Each row is a point on a tangle of strands that fork, close into loops and nearly touch. The rows are in no order.
Points whose rows are less than 61.3 apart are linked; no others are. Some points are linked to none.
Q_647: [-14  -7 -14  -2   6 -53  18 -11  21 -20 -13 -32  23  -7  11  24 -34  13
  -3   8]
Q_380: [ 20 -20  10  37  18 -11  20  16  -1   0  20 -14  -2  15 -23 -38 -18 -39
  14   0]
Q_803: [ 13  -9 -14   9  -5 -23  12 -22   1  26   9  42  13   3   9 -24  -3 -13
 -21   6]
Q_586: [ -4 -31  19  24 -22  27   0  19   0   6 -16  40 -20  -2   3   5  30 -15
   2  -3]
Q_540: [  3  12 -12 -12  37  11 -10   1  -7  13   0 -16  13   1  -5   4   9  27
   8   9]
Q_922: [ 21  -3  28  27 -17  11   0  32 -28   2  24 -20 -24 -13 -17 -21  -5 -13
  15   0]
Q_154: [ 16  12  -1 -14  24  15  -1  12  10 -45 -19  -2  12 -24 -33   7 -31  12
  13  -9]
Q_903: [ 25 -12   2  -3  24  28  -7  19   2 -28 -19  14 -11  14  -8 -10   5   0
  13  -6]
Q_851: [ -3  15 -28 -13  26 -21  15 -50  -7  12  -2   8  23   5  -5 -10   4   1
  -4 -11]
Q_15: [  1  11  -4 -49 -10   8  10  10  18 -12  -7 -10 -20  11  14   4 -22  34
 -16  21]
Q_24: [  4   4  14  36 -20  -6  12  13 -16  -2  50 -28  -8  -4  -9 -30 -17 -23
  18   8]
Q_523: [ -7  23   8 -20 -38  -9 -33 -12   4  -3  14  -5 -15  22  35  19  22  19
  -1 -10]
Q_905: [  4 -34  17  33   8  20  19  24 -25  -4   8  13 -21  10 -20 -13  -2 -44
  23 -12]
Q_482: [ 11  19  -1   9 -31  17 -15  -8 -20  22   1  23  -7   8  10 -20  24   8
 -12  -6]
Q_78: [-11  10 -16  11   6 -24   2   3  10  31  -4  -3  32  -9  -1   3  29  -3
  -9   9]
Q_74: [ -6  38 -13   3 -29  -6  -8 -10  -9  11  -4  17  -3  16  20  -7  27  -6
 -23  -7]
Q_829: [-26  23 -12   3 -21 -16  -9 -21 -11   4  18   3  -4  23  35  14  14 -24
 -20  -2]
Q_191: [ -7 -28  18  28 -13  23   4  23  -6  26 -11  21 -17  -4 -22   3  21 -20
 -11   7]
Q_948: [ 19  -4  18 -23  -9  17 -14  34  25  -1 -13   3 -17  -9   1   9  22  20
   2  -1]
Q_12: [ -7  18   0   0  21   9 -23 -23 -47  -2  32   6   0  10  12   7   6 -15
  13 -17]
Q_753: [ 10  -1 -17  20  17   8  -8  -9 -15  28  -1   2  27   2 -12 -37  12  -6
  14 -10]
Q_472: [-50 -10  -7 -22  15  -8 -12 -30   9 -24   7 -29   4   9  34  43 -20  -1
  -4   5]
Q_470: [ -1  10   3  -1  23 -35   4 -22 -19  31  16 -10  31 -23 -19   0  12 -26
  23 -18]
Q_471: [ -8 -29   0   5 -15  -1   7  25  24  22 -11   8  -6  -2  24  -6  19   4
 -12  19]
Q_47: [  2  39   1 -52 -13  23 -10  -5  -8 -19  -9 -10  -9 -22  -8   0 -13  23
  10 -16]
Q_333: [ -8  15   3   9  22 -21  -4   1 -27  33  24 -31  21 -11 -17  -1  12 -25
  25  -9]
Q_991: [ 22  20  -4  15  -5  -4 -19   2   5 -13  -1  23   1  21   4   7   8  13
 -21  15]
Q_234: [-23   3 -20  -6  -3 -27 -10 -22   4 -18   9 -12  19  15  42  30 -11   6
   0   9]
Q_558: [  2 -16  -8 -26   3  29   1  -1  25 -26 -27  25   0  -3  10  -3 -14  29
   0   8]
Q_37: [-16  22 -10 -22  -6  -1 -17  -8  16 -19  -8  -5  22 -15  12  25  -5  34
   8   7]
Q_366: [  2   1  -1 -18 -43 -13 -18   1   3  -3   1 -15  -9  17  50  -6  -6  26
   3  -3]
Q_52: [ -5  14  -2  56 -11   3  -7  -4 -26  17   8 -30   5  12 -34 -19   3 -20
   8   5]
Q_129: [ 19  22  17   1   4  -5 -10  30 -20  13  18 -11  -2 -15 -10  15  10  -1
   1   8]
Q_632: [  9  -7  -6  53 -25  11 -13  -7 -27   5   3 -22  -3  -7 -48 -12  -6 -15
   2  16]
Q_659: [ 15   9   1   3  24  23 -20  20 -10   9   3 -30  -3   7  -7 -19  15  23
  19  -3]
Q_718: [ 24 -23  41  31 -24  25 -10  28 -17  -6  15  -6 -38 -14 -22  -8  -1  -6
  10  -4]
Q_822: [-46   9  -6 -28  30   6 -11 -33  13 -30   5 -11   7  -3  13  44  -5  -8
  -7   1]
Q_888: [-43  30  -5 -24  31  15  -5 -41   1 -25  -1  -6   6  -9 -13  36 -15   3
  -6 -12]
Q_119: [-22  15 -13 -11  22   2 -14 -14   0   5   5 -15  21  -4  11  26  14  24
   5  13]
Q_63: [-15  31  24  -7 -50 -11 -19  -6  -8  13  18  -9 -26   6  26  31  30   3
 -14  -4]
Q_864: [ 24   1   7  11 -15  22 -10   3 -26  19   8  36  -9   0  -3 -28   2  -9
  -8  -7]
Q_156: [ 31   1  32  -5  -2  11 -23  34   0   5   7  -6 -18 -11 -10   8  12  16
  11  -4]
Q_850: [  2  32  -3 -36  15  27   3   5 -12 -10 -12 -26  -5 -22 -18  -8 -18  20
  11 -11]
Q_31: [  4  44 -11 -48 -22   4 -10 -11   0 -26  -9   6  -9  -1   7   7  -6  15
  -3  -7]
Q_499: [ 14 -17  12  12  10  26  -6  27  -4   0   7 -28 -16   5  -1 -40  12   9
  27  -9]
Q_551: [ 20 -28  32  31 -27  27 -19  13  -2  -4  -7  38 -26  -3  -7  11  22   2
  10 -14]
Q_599: [ -4   1 -26 -14  -5  -1   1  -8  23 -26 -17   9  20  -9  15   4 -20  25
  -6   7]
Q_327: [ 13  -5   5  26   9 -21  23   9   0  -9  54 -20   3   8  -4 -33 -21 -24
  18   9]
Q_225: [-11   6 -16 -24 -25 -31   5   7   0 -17 -14 -32   5  -6  34   5 -31   4
  -4  -7]
Q_194: [ -2   0  -6 -14  16 -48  20  -8  26  -4  -1  -8  26 -28  -2  26  -7   3
  -6  12]
Q_657: [  5 -25   8 -30 -31   5 -12  16  44 -16 -19 -10 -23  18  32  -2   0  37
   1   1]
Q_245: [  3 -33   9  44   2   6   5   8   2  30  -6  28   8  -4 -36   4   4 -21
  -8  16]
Q_161: [  5 -24  -7 -20 -34   3  -3  10  14  -8 -17 -10 -12  12  48 -20 -13  23
   0  -1]
Q_456: [ 13 -19  -1   9  -3   7  10  -1  -3  16   3  47  -5   7   2 -19   2 -19
 -20  -1]
Q_714: [  4  35  22  -4 -16  -3 -18  12 -20  17  17 -10 -16  -2   3  23  25   5
  -4   0]
Q_640: [ 17   7  10  28 -24   1 -15  -3 -11   9  11  22  -8   9 -10  17   6  12
 -22  25]
Q_575: [ -6  25   7  -5  29 -10  -3  17 -27  31  20 -30   8  -5 -18  17  16  -9
  10   3]
Q_669: [-24 -26   0 -28  -6  21  29   8  33 -28 -27  17  -8  -9   9   5 -38  14
  -5   4]
Q_730: [ -8   4 -15 -32 -15  -2  16   1  15 -24 -20 -17 -11  24  17  -7 -41  25
 -22  13]
Q_256: [ -3  34  -8 -19  27  12   5 -10 -23 -23  -1 -30   3 -11 -20  -5 -31  12
  17 -21]
Q_181: [-10  -8 -17   1  -5 -15   6   8  21  22 -12  -5  22  -8  20  -2  13   9
  -7  13]
Q_357: [ -7  19  -2  46   4 -11 -12 -13 -22  31   3 -11  17   8 -37   8  17 -24
  -2   7]
Q_221: [ -4   8 -19 -34  17  -6  32 -12  16   7 -16   2  -1  -8  -4 -11  -9   7
 -24   1]
Q_836: [  7  10  -3 -15  26 -37  16 -17   3  10   2  -1  24 -35 -15  12   8  -5
   5  -4]
Q_435: [  1   2 -23  -9   8 -42  19 -46   2  11   5  18  14  16  14 -13  -7  -7
 -19   1]
Q_839: [  8 -23  25 -11 -18  15 -11  32  36  -5 -18  13 -29  10   6  25  31  11
   4  -3]
Q_719: [-24  18 -29 -24  14  -5  21 -34   6   8 -10  -7  18  -3   6  -6  -1  17
 -16  -2]
Q_695: [ 27 -22  40  22 -21  27 -15  22 -14 -21   1  18 -34  -2 -12   0  10 -10
  19 -24]
Q_237: [ 16 -28   5  27  24 -15   1   4  11  25   4  25  27  -8 -23  -2   6 -12
   1  11]
Q_530: [ 22 -24   4  10  34  -8  18  10  -3  -3  -3   1   6  -4 -26 -30  -3 -38
  20 -20]
Q_261: [-23 -38  -4 -17   6  -3  43  -7  39 -29 -30  26   2 -12   5   7 -20  -2
  -3  -8]
Q_265: [  6  -2   0  41 -31  12 -11 -17 -24  19   1  10   0 -13 -35   7   6  -2
 -17  25]
Q_801: [-23  33  -2 -14  40  10  11 -36 -16 -12   1 -17  13 -14 -29  10 -26  13
  10 -20]
Q_99: [ -2 -37  13 -16 -21   7  -3  26  40 -23 -25  13 -24  22  28  19  12  10
   8   2]
Q_233: [ 17 -11 -11  17  -4 -11  -6   1  15  -8   1  23   6  26  22  -2  -4  16
 -21  27]
Q_331: [ 12 -31   2  11  43  -2   9  15  22   2 -13  21  15  -5 -19   8   9  -9
   1   6]
Q_856: [  5  -4 -13   3 -10 -29  -2 -12  -3  -6  14   9  13  20  38   7 -18  16
 -15  15]
Q_115: [-19  16 -10  30  -8 -21  -3 -18  -5  35  12   5  17   9  -7  17  21 -13
 -19  14]
Q_34: [  2 -13 -13 -26  25   6  31  -7  13   3 -23  21   6 -18 -11 -16  -1 -10
  -9 -12]
Q_228: [ 14  -7 -11  -4  37   2  19  -3   2 -10 -18  -5   6 -16 -28 -29  -5 -15
  10 -25]
Q_514: [ -2 -31  17  24  -2  30  15  33  -7  -1  17 -15 -25  17  -2 -36   3 -26
  31  -6]
Q_352: [-18  -8  -7 -22 -21   2  28   2  22 -22 -28 -14  -5  -5  11 -13 -54  18
 -15   0]
Q_207: [-36   1 -10  -1   7 -12  -8 -32  -5   3  21   6  -6  29  30  19  13 -42
 -24   2]
Q_341: [ 14 -26   7  18  19  13   7  20 -13  -3  -3  23  -2  -3 -12 -15   4 -38
  16 -20]

A piece is all that can be reached along the links. How many separate loops has the piece of each point below (a circle has one, a figure eight two, a Y none), and how many tips (points with one link)?
Q_856 -> loops 0, tips 2
Q_514 -> loops 0, tips 4
Q_714 -> loops 1, tips 1

A fork is a point with three links, a tip a point with one. Leave the first point through the second and follow the links. Name the first fork or tip that comes.
Q_207 / Q_829 -> Q_530
Q_234 / Q_472 -> Q_31
Q_851 / Q_435 -> Q_207
Q_514 / Q_499 -> Q_669
Q_256 / Q_801 -> Q_471
Q_647 / Q_194 -> Q_129
Q_922 / Q_718 -> Q_331

Name the points in between on the shortest way along the links from the first point to the second, in order.
Q_730 / Q_341 -> Q_352 > Q_669 > Q_558 > Q_599 > Q_37 > Q_119 > Q_540 > Q_659 > Q_499 > Q_514 > Q_905
Q_331 / Q_327 -> Q_237 > Q_245 > Q_191 > Q_586 > Q_551 > Q_695 > Q_718 > Q_922 > Q_24
Q_265 / Q_850 -> Q_640 > Q_991 > Q_233 > Q_856 > Q_234 > Q_472 > Q_822 > Q_888 > Q_801 > Q_256
Q_470 / Q_161 -> Q_333 > Q_575 > Q_129 > Q_714 > Q_63 > Q_523 > Q_366
Q_471 / Q_265 -> Q_181 > Q_78 > Q_115 > Q_357 > Q_52 > Q_632
Q_719 / Q_514 -> Q_221 > Q_34 > Q_228 > Q_530 > Q_341 > Q_905
